A landscape with many valleys, sampled at points; each row gives a point and its height.
A ball rolls from a point to the lowest of its 2 nearest points, and stops where none of them is lower. Distance is the straight distance between rows; heights are no part of it.
(221): [121 199  94 142 144  87  92 109 127  87 130 130 159 186  89  62 119 112
 127 158  93 157 174 118 131 127 126 121  73]  h=76
(255): [ 83 129 165 131 101 140  57 141  94 108 139 100 147 125 148 158 123 142
 142 113 129 115 186  82 153 133 140 105 107]  h=330
(806): [178 161 119 156 160  70 168  69 164 106 112 169 122 145 102 131 148  99
 123 176 156 140 111 192 101 103 157 154 100]  h=466
(370): [162  68 145 109 137 130 184 155 117 178 124 140 116  68 143 153 106 140
  78 126 148 127  96 145 120 136 179 131 148]  h=364
(949): [111 130  98 123  93 121 120  92 181 116 125 195  71 146  64 142 137  95
 131 140 139 139 115 149 107  89 148 153 140]  h=484
(1849): [111  61 159 128 146 157 197 108  93 178 153 125 111  84 173 145 153 182
  87  80 119 100  93  86  99 136 176  89 208]  h=242
(240): [146 146  91 110 127 131  95 173 131 137 121  81 139 140  94 108 117 127
 163 168 104 145 176 124 162 120  67 172  69]  h=306
(1305): [135 115 160 119 122 168  96 140 119 150 111  97  99 104  98 163 187 104
 165 129 173 132 180 129 159  77 101 166 117]  h=406
(1213): [173  92 164  88 147 115 163 182 113 138 117 112 130  83 181 133  89 118
 102 121 188 136 134 149 151 117 163 126  96]  h=358
(62): [155 136 190 149 144 104 136 116  81  67 102  98 124 107 155 126 141 120
 159 109 193 115 167 152 156  91 109 146  89]  h=362
(247): [126  99  96 144 131 125 135 111 155 182 144 141 148 137  94 150 154 136
  80 175  72 124 119 110 101 164 165 120 152]  h=544
(181): [108 180  85  94 104 132  65 146 145  92 124 142  90 173  84  81 120  98
 166 145 143 134 154 148 156 103  95 134  79]  h=341
(339): [136 172 108 113 137  94 123 141 130 101 104 133  92 127 110 100 141 114
 164 147 168 126 155 184 160  84  87 151  75]  h=414
(457): [100  97 122 146 135 119 169 105 120 136 136 140 149 116 139 145 114 206
  97 116  84  71  78 125 125 198 150  83 177]  h=152
(805): [ 77 138  81 148 142  86 110  62 177  95 114 163 122 164  76 129 103 148
 128 199  80  90  79 148 112 191 169 139 129]  h=465
(1450): [113 155 108 131 132 156 115 167 137 146 142  73 182 157 119 104 140 140
 120 120  61 138 148  80 139 144  59 114 128]  h=440
(918): [102 147  86 136 164  69 148  85 185  97  98 152 115 157  94 113  97 135
 137 203  99  94  54 184 117 169 166 158 120]  h=488
(1197): [151 139 106  78 121 135  99 202 129 143 140 110 167 152 140 111  89 130
 117 139 122 153 152 113 147 126 150 106  80]  h=482
(1301): [172  84 214 106 147 166 154 142  95 104 127  77 133 105 203 142 141 102
 128  85 205 135 148 103 129  89 149 140 122]  h=376
(1961): [124 164 141 134 155 133 111 170  98 102 114  50 142 135 143  75 156 116
 174 106 135 119 167 132 166 108  78 135 103]  h=343
(216): [155 142 175 133 117 127  75 105  74  78 126 108 133 143 114 143 143 114
 151 122 190 137 210 116 151  85 148 129  67]  h=349
(1571): [151 147 123 102 110 168  81 182 123 143 154  90 179 169 134 124 127 119
 119 120 109 157 168  85 135 119 127 104  98]  h=473
(1588): [197 186 147 159 157  65 171  54 134  67 107 166 109 139 107 118 112 111
 135 157 179 144 124 205 110 101 138 151  74]  h=450
(1804): [109  75 172 118 149 163 172 136  94 181 141 105 116  83 184 138 170 141
 111  91 140 124 111  93 108 107 157 116 194]  h=275
(627): [ 71 123 130 157 106 134 113 125 120 124 137 111 156 124 126 141 118 178
 130 115  65  95 123  93 141 174  77 107 155]  h=223
(150): [ 80 168  75 113 106 118  81 125 165  90 114 148 102 170  67  89 107 107
 153 169  95 129 143 125 145 132  75 149  93]  h=357
(664): [166 170 130 105 129 125 109 156  94  90 138 103 146 165 158  81 120 108
 139  96 165 149 157 133 140  98 136 100  83]  h=229
(126): [162 118 154  98  84 181  72 168 107 112 129 109 107 122 120 160 104 118
 167  97 178 132 152 127 163 114 114 140 105]  h=300
(710): [140 159 116 126 144  93 170  83 138 110 148 172 102 144 177 103 160  86
 119 115 165 156 109 151  76  83 157 115 124]  h=274
(361): [112 141 109 126 106 131 130 154 138 108 114 141 114 131 120  98 105 138
 156 102 109 116  93 151 149 138  64 136 150]  h=247
(903): [149 103  99 156 161 106 187  44 153 133 147 161 103 128 143 136 158 138
  95 125 128  94  58 157  67 152 208 106 187]  h=347
(14): [178 163 120 171 127 111 129 101 137  99 128 121 180 186  87  97 136 113
 132 125  88 155 139 122 112 130  87 142 119]  h=629
(1893): [121 102 151 127 121 150 119 116 125 151 118 132  79  85 107 173 189 106
 151 115 177 129 164 132 139  72 118 161 147]  h=413
(696): [147 147 165 100 164 154 135 186  93 132 116  54 133 116 188  93 167 102
 161 108 178 126 153 138 152  91 120 134 102]  h=497
(689): [160  98 145 136 128 129 181 105 120 126 137 146 115 113 168 140 144 122
 121  72 151 132  91 128 100 109 124 127 176]  h=547
(1287): [155 111 118 119 114  86 128 119 146 109 117 174 123 125  98 160  98 127
 111 156 154 138 139 151 131 119 179 150  93]  h=312
(9): [114 159 164 121 133 184  87 182  97 104 129  39 149 144 153 100 141 134
 185  88 133 110 159 105 168 130  86 119 112]  h=333
(1092): [108 151 108 129 157  81 119 122 138 129  96 127 111 113  92 122 168 123
 151 176 141 118 173 157 163 104  86 160  83]  h=407
(2016): [ 68 116 142 148  86 142  66 127 117 132 154 119 138 118 126 178 125 151
 119 125  89 113 170  70 133 149 128 106 135]  h=316
(1247): [123 117 152 169 153  89 142  59 104 123 148 138 146 130 163 139 181 115
 121 102 146 130 151  96  99 109 171  98 157]  h=197
(1790): [ 90 143 131 172 164  71 136  53 120 129 140 148 130 131 148 112 199  97
 120 133 140 126 163 109 105 109 152  91 143]  h=164
(1874): [123 131 111 104  83 165 105 168 144 131 148 143 148 154 121 140  77 153
 117 101  95 140 110 102 129 143 115 110 139]  h=265
(642): [175 121 116 157 178 114 203  78 138 130 138 130 191 161 152 124 143 162
  86 110 111 109  66 133  94 166 161  86 172]  h=598
(1690): [156 133 138 111 163 120 189 132 113 147 147 118 137 123 216 104 178 107
 115  90 155 150 108 126  93  89 130 109 139]  h=192
(1812): [153  83 197 124 155 143 157 109  96 115 139 100 124  98 200 150 170 103
 130  80 192 136 148  96 101  78 161 137 151]  h=387
(182): [128 137 103 167 173  80 178  15 151 110 153 175  95 131 163 129 160 116
 105 131 149 109  70 157  51 135 208 104 170]  h=396
(327): [118 149  83 115 113 147  86 141 167 144 129 133 119 162  70 109 156  79
 126 167 100 154 162 111 128 114  78 139 111]  h=517
(1696): [163 163 133 125 148 102 163 112 113 106 139 134 123 142 190  93 160  90
 129  97 171 159 128 146 100  78 128 114 113]  h=234
(1903): [164 145 127  74  98 170  75 171 109 114 142 119 103 144 140 120 113  97
 158  89 195 143 145 136 150 103 145 109  91]  h=313
(1650): [123  99  98 166 152 126 156  82 146 184 147 130 150 142 104 132 192 125
  78 157  77 106 114 108  96 161 156  97 181]  h=553
(1345): [ 97 152 133 118 136 127 107 140 109 121 118 110  96 111 150 103 179 100
 168 109 167 119 154 147 156  98  99 120 121]  h=386
(10): [129 114 116 161 168 113 183  80 135 170 146 124 147 139 150 111 210 112
 100 123 104 121 106 107  91 126 134  94 187]  h=565
(53): [104  85 149 121 108 147 129 124 105 146 152 135 124  99 156 164 140 142
 106  81 135 124 139  85 114 123 182  99 171]  h=320
(985): [148 133 151 129 118 114 117 124  98  94 131 130 144 139 156 126 129 114
 133  90 160 139 154 119 132 105 142 108 116]  h=204
(1552): [134  83 157  99 146 140 128 194 101 180 100  94 128  61 133 151  80 156
 137 169 137 129 142 138 172 138 124 163  94]  h=321
(1590): [162 133 157 116 153 150 149 143 105 136 143  87 159 148 188 108 180  97
 131  83 155 155 145  99 115  85 125 114 136]  h=153
(1032): [104 153 160 110 120 202  79 193 107 127 143  38 167 141 157 129 116 157
 162  96 105 118 153  77 160 143  89 108 118]  h=322
(1276): [187 195 137 160 159  61 164  89 115  66 101 136 117 136 117  84 118 117
 151 147 169 140 146 202 129  92 105 153  64]  h=436
(511): [172 184 119 115 134 112 143 142 117  87 131 130 124 167 166  66 122  99
 143  91 163 154 121 160 121  86 113 114  98]  h=254
(376): [168  88  92 173 128 147 144  66 167 134 135 140 145 158  78 161 116 171
 106 153  70  86  58 150  91 201 150 139 182]  h=214
(140): [142 137 150 105 146 126 154 170 108 130 118 103 123 102 188 104 139 118
 144  96 168 126 120 151 147 106 113 120 123]  h=506
(398): [135 102 137 180 109  94 125  46 131  73 126 180 123 120 100 174 101 144
 124 110 145 106 117 136 112 161 180 125 154]  h=389
(1493): [112 143 133 148 130  84 112 129 103  88 117 116 169 132 136 119 104 155
 144 125 110 114 157 119 156 154 116 120  99]  h=72
(472): [116 102 137 120 132 185 119 185 107 232 130  85 139  92 108 144 108 161
 109 173  66 146 128  97 138 152  88 159 132]  h=207
(1921): [118 141 112  99 113 123 170 121 155  87 142 186 120 165 159 107  81 138
 105  79 134 127  52 136  98 123 168  91 162]  h=325
(1670): [135 177 114 181 169  78 183  52 160  88 115 162 125 157 131  91 140 118
 136 135 121 111  59 188  90 146 129 119 152]  h=567
(582): [152  79 164 112 143 125 167 143 110 156 118 125 103  59 161 165 146 118
 104 117 181 131 127 138 127 103 167 144 139]  h=384
(954): [136  81 159 135 129 112 133 119 104 131 131 133 148  98 150 170 137 132
  99 115 151 125 154 103 124 128 189 118 131]  h=342
(529): [135 138 135 143 123 100 142  93 119  86 132 167 139 148 149 116 120 124
 123  86 143 135 115 131 113 121 143 105 139]  h=160
(389): [ 91 112 117 152 112 108 110  90 133 131 148 159 139 135 121 150 149 132
 104 119 111 120 142  98 109 142 175  92 155]  h=263
(1040): [115  98 154 135 124 136 121  87 114 134 143 134  79  98 151 152 196  96
 155  85 182 132 156 107 110  66 137 136 170]  h=426
(548): [ 89  89 131 154 113 124 130 118 115 145 136 124 142  99 124 164 111 190
 114 135  73  85 113 109 135 190 126 117 160]  h=196
(515): [ 76 153  84 146 104 140 107  96 182 106 140 154 134 189  72 105 123 112
 111 148  51 119 110  92 105 162  79 109 156]  h=392
(87): [171  82 124 142 122 131 183 101 140 151 134 157 108 110 127 149 149 122
 103 105 132 125  85 138  94 123 152 137 183]  h=562
(1039): [163 100 168 114 139 164 188 144 108 130 134 110 142 120 187 126 133 138
 125  54 148 132  88 112 120 111 100 118 178]  h=531
(617): [133 177 120 159 145  70 122 100 119  80 114 139 167 163 111  85 102 137
 137 139 106 137 141 135 132 147 127 124  94]  h=23
(309): [158 100 180 116 154 111 171 121 104 126 123 114 103  72 195 156 167 105
 121 116 207 133 148 143 118  78 160 145 111]  h=397
(431): [132 133 106 118 141 102 203  92 149 131 153 175  68 108 192 120 161  99
 110 114 159 137  75 162  64  95 157 126 153]  h=329
(939): [168 113 127  79 140 113 149 179 133 159 119 147 107  90 156 137 107 109
 105 148 185 149 133 166 138  93 174 135  92]  h=346
(906): [127 139 102 103  93 143 100 124 157 126 132 175  80 147  93 128 154  86
 137 123 159 153 136 142 121  78 129 140 127]  h=498
(8): [100  86 140 124 125 153 173 132 105 167 143 132 136 101 150 144 127 192
  92  92  93  97  88 104 123 160 147  86 189]  h=202
(11): [118 142  98  92 111 165  87 162 153 163 127 136  94 136  92 115 161  77
 142 138 140 151 146 129 141 100  96 134 124]  h=509
(1451): [137 152 121 136 160  64 178 108 139  80 114 156 161 141 159 100  66 157
 113 129 127 107  74 171 127 170 161 102 116]  h=116
(1424): [142 116 159 108 124 176 109 145 108 143 139  99 119 124 159 136 178  93
 151  90 170 148 150 102 127  85 134 126 144]  h=183
(1734): [ 96 103 121 141 130 117 142  80 138 151 140 159  64  93 133 138 199  96
 134 109 161 124 132 124 106  84 130 129 179]  h=441
(926): [145 156 121 132 171  73 200  92 138  94 131 159 150 145 184 102 102 141
  94 117 140 115  64 164  93 151 183  87 131]  h=191
(715): [137 134  74 119 132 101 111 132 152 140 114 113 138 135  77 130 107 142
 150 205  92 140 172 124 157 138  79 193  64]  h=296
(1199): [101 128  84 124 119 133 106 121 178 165 131 157 123 154  66 124 165  86
  96 184  88 143 146 103 108 129 119 129 133]  h=525
(1431): [143 129 146  94 106 183 103 163 110 129 149 109 142 147 160 129 134 115
 142  64 155 147 133 100 132 111 129  97 142]  h=209
(1149): [150 134 137  93  95 148  88 181 105  87 140 110 164 153 151 128  45 153
 130  89 139 135 145 106 155 147 129  97  85]  h=258
(1348): [120 133  78 159 149  83 139 100 161 128 109 128 150 140  86 115 117 149
 141 185  70 106 105 142 138 188  95 159 123]  h=269
(1939): [106 143 137 103 106 192  94 195 118 151 149  78 171 139 144 138  95 172
 129 101  89 131 130  82 149 148  88  99 131]  h=309
(759): [ 80 152  82 149 115 112  96  91 180 102 121 155 118 169  60 107 126 108
 131 174  72 122 130 112 120 156  78 141 124]  h=374
(1680): [145 141 113 108 138 106 212 126 156 116 133 170  87 122 196 105 113 118
 108 108 153 128  46 179  86 112 143 118 148]  h=324
(694): [ 69 158 114 156 154  77 108  92 122 123 130 140 145 137 127 100 179 105
 117 146 118 125 178 105 129 128 138  90 119]  h=134
(121): [127 182 121 158 179  74 180   4 151  89 155 183 102 154 175 107 141 103
 113 140 149 134  68 167  37 125 212  96 142]  h=354
(1727): [147 170  89 156 124 113 126 117 157  90 124 122 172 195  82  85  93 137
 141 138  59 143 116 120 122 156  73 146 112]  h=620
(637): [142 172 158 144 156 103 117 139  72  66 110  72 126 129 148  79 141 124
 174 108 166 116 177 153 166  95  94 136  77]  h=352
(2011): [115 109 167 134 114 164  98 177 103 131 111  69 140 105 130 149 113 154
 165 134 109 117 151 107 168 139  73 169 117]  h=264
(1595): [ 91 101 104 138  92 143 113  93 157 148 136 174  66 111  84 148 168  97
 128 111 134 125 133 118 108  98 121 130 184]  h=456
(1463): [116 130 170 122 102 157  52 139  90 103 136  95 128 129 130 161 146 120
 160 117 172 123 201  97 160 107 145 120  88]  h=338
(467): [ 88 154  89 131 114 163  86 144 161 149 151 100 152 161  97 112 131 120
 109 144  44 134 150  70 122 157  41 110 134]  h=428
(1175): [126 118  72 138 134 106 128 114 163 153 113 120 138 122  78 141 102 156
 150 213  68 124 136 123 147 175  74 195 100]  h=286
(698): [154 145 142 173 143  83 145  65 121 100 118 153 129 132 119 130 164 108
 140 128 155 137 146 152 118 101 129 137 120]  h=385
(761): [159 163 121 166 160  71 198  67 156  80 110 165 100 129 146 118 114 116
 129 145 155 112  58 210  92 136 145 141 126]  h=541
(957): [ 84 115 127 100 121 175 134 159 115 177 138 128 101 102 157 115 148 132
 123  83 128 128  97 112 127 120 117  99 184]  h=442
(651): [189 158 191 150 135 109 110  84  53  56 125 111 144 148 128 108 127 109
 139 112 191 150 197 130 138  86 136 119  72]  h=356
(1600): [162  64 143 125 115 122 127 140 127 157 123 131 138  82 101 197 101 146
  92 156 134 135 149 121 133 144 175 160 112]  h=345
(114): [ 97 101 129 171 142 108 139  66 124 148 158 134 154 139 144 143 178 134
 100 114 109 109 141  81  96 142 177  75 180]  h=232
(670): [132 155 106  93  98 136  72 153 124 100 125 141 101 150 106 118 118 110
 158 125 168 139 158 147 156  97 124 129  82]  h=328
(606): [ 90 120 105 111 121 134  98 167 125 163 116 112 120 101 109 129 117 144
 143 164  99 125 146 120 162 150  84 152 110]  h=241
(1782): [116 140 109 110  95 160 102 178 138 142 149 102 168 146 129 137  68 177
 124 129  62 136 127  88 140 163  82 124 115]  h=291
(676): [122 133 116 138 140  61 138 123 126  82 112 149 161 126 139 121  54 174
 129 146 114 103 112 147 150 185 153 124  94]  h=46
(1248): [112 135  96 120 111 103 135 131 171 107 115 170 112 159  95 112  88 126
 131 156 102 124  80 156 126 139 133 146 129]  h=405
(1297): [ 83 126 142 116 133 172 125 159 111 164 140 100 149 127 158 120 160 142
 124  91 105 124 130  85 136 127 107  86 171]  h=424
(1710): [ 83 101 129 140  86 152 105 119 127 149 167 140 139 124 127 169 132 153
  95 101  92 118 141  75 108 145 162  87 172]  h=293
(506): [ 90 145 100 106  95 130 137 138 170  99 130 180 112 172 119 100  90 131
 123 109  99 126  64 138 113 130 138 111 156]  h=372
(137): [117 123  99 150 125  85 118  86 155 107 124 166 147 149  90 146 105 146
 115 174  98 113 110 137 116 174 175 133 119]  h=443
(1100): [166 118 140  89  98 202  78 210 118 173 138  75 146 119 122 159  64 144
 140 143 113 153 150 103 154 136 101 154  91]  h=326
(686): [ 80 114 142 146 135 126 109 147 112 150 107  78 136  91 113 138 149 149
 149 164  89 108 162 107 161 150  73 162 125]  h=253
(1890): [ 97 138 157 147 134  97 117 111  94  92 109 126 108  98 147 127 162 125
 165 111 167 106 163 145 158 101 112 131 119]  h=375
(1349): [169 120 125 114 108 161  87 184 124 154 128  73 153 134 101 148 107 134
 148 158 105 154 170 110 153 124  80 173  82]  h=315
(1429): [119 114 164 120 123 198  81 164 119 174 119  69 116 108 109 152 184 103
 156 144 142 137 177 105 151 103  98 158 126]  h=401
(1786): [137 137  96 162 178 101 190  82 153 149 130 126 162 156 134  99 174 137
  97 136  89 104  75 143  99 159 135  96 176]  h=580
(1334): [ 91 129  65  96 119 113 124 143 186 141 105 159  91 134  66 111  81 132
 150 212  86 127 103 147 143 140  97 185 106]  h=444
(1141): [100 192  97 120 135 100  73 116 119  99 131 134 132 171 103  70 153  93
 135 154 130 147 193 120 139 106 129 106  71]  h=107
(1435): [ 82  80 129 153  90 121 107 100 124 133 133 161  98  79 102 185 122 161
 121 117 115  93 135 111 129 156 158 125 165]  h=348
(319): [153 130 166  89 151 180 101 212 100 159 122  44 146 117 157 117 140 116
 159 132 160 134 161 120 165 113 130 139  89]  h=492
(21): [ 99 114  95  98  85 160 104 153 160 163 127 175  74 113  76 138 108 118
 123 144 115 142 104 137 125 123 125 148 152]  h=469
(554): [137 163 132 172 138  84 140  67 126  75 124 164 157 163 119 104 112 131
 133 115 119 132 111 141 107 147 141 112 133]  h=95
(1137): [ 90 119  96  84 106 169 125 182 145 190 124 160  84 111 104 111  96 138
 115 138 102 141  81 140 132 137 118 129 161]  h=483
(1712): [141 161 106 129 110 136  85 144 139 131 153 112 182 190 108 112 132 111
 107 140  81 163 176  82 119 125 120 111  96]  h=464
(1799): [166  94 130 142  87 169 137 144 139 157 140 126 152 135  96 165 108 146
 106 117  80 143 107 108 112 148  98 146 160]  h=133
(614): [ 87 133 148 118 136 165 108 168 107 153 114  81 109 100 146 109 169 114
 167 111 141 117 139 125 160 120  81 130 145]  h=398
(607): [169 131 140 103  95 124  86 153 104  73 135 131 153 156 131 132  53 129
 122 114 158 142 166 120 149 132 149 114  66]  h=271
(1300): [127 149 125  87  94 165 103 172 121 106 147 135 151 163 149 118  81 146
 132  71 133 140 118 108 141 129 124  84 128]  h=238
(98): [168  81 172 129 121 127 118 141 111 121 128 114 163 112 132 183 114 130
 104 134 148 140 173 101 138 126 170 140  96]  h=355
(1323): [ 70  80 148 148 103 143  99 122 112 163 131 124 102  68 102 185 150 147
 123 141 113 109 160  99 138 141 139 139 153]  h=334
(785): [109  89 187 113 141 175 135 169  93 173 120  90 120  81 166 148 154 130
 128 109 153 126 135 108 136 111 149 138 159]  h=298
(498): [ 86  84 151 134 108 149  90 139 111 170 122 108 113  61  97 202 122 169
 132 173 106 115 170 101 152 143 119 171 120]  h=323
(1181): [179  86 133  97 118 116 141 161 141 140 121 153 128 101 118 164  87 121
  95 149 162 149 138 143 135 121 179 143 101]  h=331
(1951): [163 163 175 161 149  84 135  60  79  74 126 137 126 132 147 108 155 103
 142 110 184 149 176 141 116  86 141 120 100]  h=369
(1718): [178 134 148  95 116  99 100 144  96  76 121 135 128 137 138 120  71 117
 121 129 201 139 175 152 161 105 167 115  46]  h=283
(146): [131  89 129 128 119 132 115 147 120 169 113 104 132  77  97 181  90 173
 141 193  95 128 151 113 159 163  93 193 101]  h=314
(143): [132 101 150  82 101 216  98 180 107 185 144 115 104  96 139 155 119 118
 128  82 156 155 120 103 127 116 152 120 160]  h=370
(1330): [ 98 197 100 143 168  65 152  74 160 104 120 161 101 156 122  73 175  75
 119 170 136 140 128 166  98  96 140 116 103]  h=494
(1653): [ 93 181 106 117 122  96 136 118 145  83 122 176  84 151 143  81 129  97
 144 116 144 129  98 167 120 100 120 116 124]  h=151
(931): [158 136 134 108 125  79 119 126 120  88 113 163 117 125 124 139  94 123
 124 145 185 136 161 164 147 104 170 135  62]  h=295
(299): [139 146 116 166 151  79 138  76 145 113  98 146 124 122  77 133 173 117
 147 162 138 120 151 164 142 113  96 164 109]  h=399
(1679): [151  81 146 128 151 122 173 162 113 188 110 115 135  78 135 144 128 149
 102 152 124 126 109 142 138 141 141 146 143]  h=344
(412): [ 94 131 102 164 131 105 127 110 141 124 123 115 160 132 105 123 123 161
 133 151  60 100 123 110 139 185  76 131 138]  h=248
(626): [160 121  97 174 157 111 154  57 165 120 126 141 165 169 101 134 127 149
 110 153  87  97  65 156  92 191 160 121 169]  h=255
(1516): [ 94 142  99 144 105 160 106 115 163 140 147 140 139 174  92 108 153 100
 108 120  75 134 133  81 108 133  71  98 168]  h=412
(1494): [139 112 184 133 119 148 110 163  91  90 104  81 134 109 141 138 108 140
 173 105 156 109 152 131 171 126  87 152 111]  h=277
(1222): [158 103 140  76  89 189 103 189 121 150 137 130 112 109 137 155  83 121
 121  87 164 153 121 121 136 121 154 120 129]  h=353
(1208): [135 174 110 158 171  70 175  53 161 120 124 166 101 136 132 113 194  83
 118 168 156 137 125 179  87  89 146 132 111]  h=481
(86): [ 59 131 156 113 144 207 104 164 113 181 131  72 118 112 151 107 180 111
 146 102 117 114 140  85 139 127  85 101 176]  h=411
(345): [165  91 207  99 155 145 151 172  94 109 110  70 147  96 198 129 108 117
 123 108 197 124 155 128 157 112 149 132  96]  h=368
(157): [116 121 145 152 151  64 143 122 101  93 107 123 162 104 152 134  93 170
 134 132 125  94 134 140 156 173 138 120 109]  h=86
(811): [113 118  93 128 137 108 133 128 159 169 127 153 130 128 100 128 163 111
  94 174 102 135 129 124 118 135 154 128 134]  h=534
(1665): [145  85 151 124 102 174 120 164 118 181 141 107 152 108 121 171 120 146
  96 126  97 145 138  88 123 138 137 136 145]  h=167
(113): [161 175 127 147 178  82 196  46 152  78 137 166 136 165 172 104 101 118
 100 136 144 133  48 179  59 143 209  99 129]  h=272
(1114): [138 114 117 172 110 112 114  62 148  94 140 169 153 154  94 170  98 153
 108 129  98 111 103 122  98 178 181 116 152]  h=417
(996): [133 133 100 148 156  76 175  85 171 108 107 168  99 128 114 127 121 131
 123 174 130  95  56 198 107 152 166 147 139]  h=513
(1502): [118  95 167 129 120 210 122 181 100 217 140  78 146  98 121 168 114 167
  92 137  74 138 122  81 120 143 109 141 154]  h=190
(414): [161 103  98 171 155 109 158  45 161 117 131 157 124 146 107 147 136 141
 103 147 119  90  58 172  80 177 199 120 178]  h=299
(831): [ 91 124  80 117 105 124 129 138 172 137 117 160 108 139  83 115  86 146
 133 172  69 116  77 137 132 168  93 158 139]  h=427
(149): [130  98 144 124 155 116 156 173 110 175  91 106 120  68 131 136 124 151
 139 162 133 121 128 159 164 132 107 165 120]  h=332
(713): [ 97  94 131 165 101 101 122  74 131 104 121 176  89  93 100 175 137 141
 142 111 143  99 129 135 127 134 147 137 162]  h=363
(1776): [154 103 143  77 100 188  96 213 115 172 141 105 149 108 136 160  52 148
 111 119 127 152 132 104 145 143 142 122 109]  h=336
(344): [177 158 119 142 130 118 116 148 115 105 123  94 168 167 106  94 130 114
 141 128 112 152 167 127 140 108  91 143  85]  h=637
(1295): [102 127  81  84 100 142  96 172 164 157 114 162  88 122  81 123  93 123
 147 175 114 142 119 147 149 124  98 165 114]  h=455
(1740): [134 143  96 127 125 127 115 157 146 150 133 112 172 160 105 113 126 128
 114 154  74 150 145 105 130 141 100 135 111]  h=452
(1252): [171 124 136  86 130 148 103 212 109 140 128  80 160 132 150 117  88 130
 138 126 148 140 156 125 164 124 130 124  77]  h=487
(311): [154 158 100 160 163  97 190  95 171 105 112 140 151 173 120  86 119 135
 123 135  90 110  43 176 100 159 116 129 157]  h=590
(659): [155  94 187 107  98 179  94 180  97 103 116  82 126 100 139 163  70 139
 156 102 169 118 150 122 174 136 102 152 105]  h=287
(719): [133 193 129 146 143  75 130  97 110  72 106 145  95 132 119  88 149 110
 157 131 173 129 159 185 144  84  97 136  79]  h=425
(147): [ 71 111 109  97  99 177 136 162 129 179 133 162  85 102 120 115 108 156
 109 100 101 120  74 125 128 146 115 103 191]  h=463
(1354): [127  79 116 147 106 148 150 112 134 173 134 154  96  98  99 156 150 138
 105 120 106 119  98 123 108 140 137 135 189]  h=575
(1366): [116 144 103  87 115 131 172 144 149 119 136 176  85 132 176  94 103 122
 125  85 151 133  53 165 107 108 134 110 161]  h=266
(1526): [122 120 161  99 112 231  90 194 108 197 145  73 131 111 132 150 129 126
 133 106 125 150 133  92 137 130 120 125 144]  h=383
(988): [122  75 189 116 140 172 136 187  91 177 103  89 128  62 148 157 104 152
 121 131 142 124 133 121 154 139 141 152 134]  h=311
(1508): [103 173 105 140 134  98 139 133 135  89 112 139 116 140 135  68 132 115
 155 106 124 120 108 161 143 121  76 123 132]  h=208
(654): [158 133 161 116 138 139 165 143 102  96 128 109 139 128 200 104 129 120
 142  54 171 132 105 130 130 106  97 111 144]  h=518
(363): [109 155 115  94 103 122 132 141 135  93 131 179  74 132 169  97 108 105
 152  82 173 132  87 167 124  99 125 114 138]  h=212
(1278): [113  98 100 143 111 138 120 130 139 174 122 123 123  99  85 159 105 166
 129 187  60 120 117 117 138 181  76 176 133]  h=301
(358): [ 84 106  89 123  82 145 116 109 176 142 131 191  63 120  55 147 134 110
 115 141 112 123 105 131 104 120 144 144 173]  h=470
(1729): [ 79 160 104 121 126 102  74 131 125 118 136 133 144 151 123  98 148 109
 123 142 114 136 178 103 140 128 133  96  96]  h=132
(1159): [151 164  97 152 148 100 163 114 161  96 117 134 175 184 106  82  95 146
 132 134  74 125  76 146 117 161 105 132 132]  h=607
(1399): [127 105 177 128  97 213  76 170 112 167 139  76 134 110 120 181 145 123
 138 127 123 142 168  83 135 118 119 150 133]  h=393
(521): [100 115 113  94 127 174  99 195 119 215 113 111 109  88 103 129 105 138
 132 167 107 148 130 129 153 141  95 155 117]  h=225
(1343): [160  93 113 155 108 140 154 114 149 140 131 143 151 138  94 160 101 166
 106 133  78 113  80 128 112 177 118 139 168]  h=172

For each start below, name the point where the ball stops.
(309): (457)
(1208): (617)
(1295): (1653)
(87): (1799)
(216): (617)
(957): (1300)
(98): (617)
(1740): (1799)
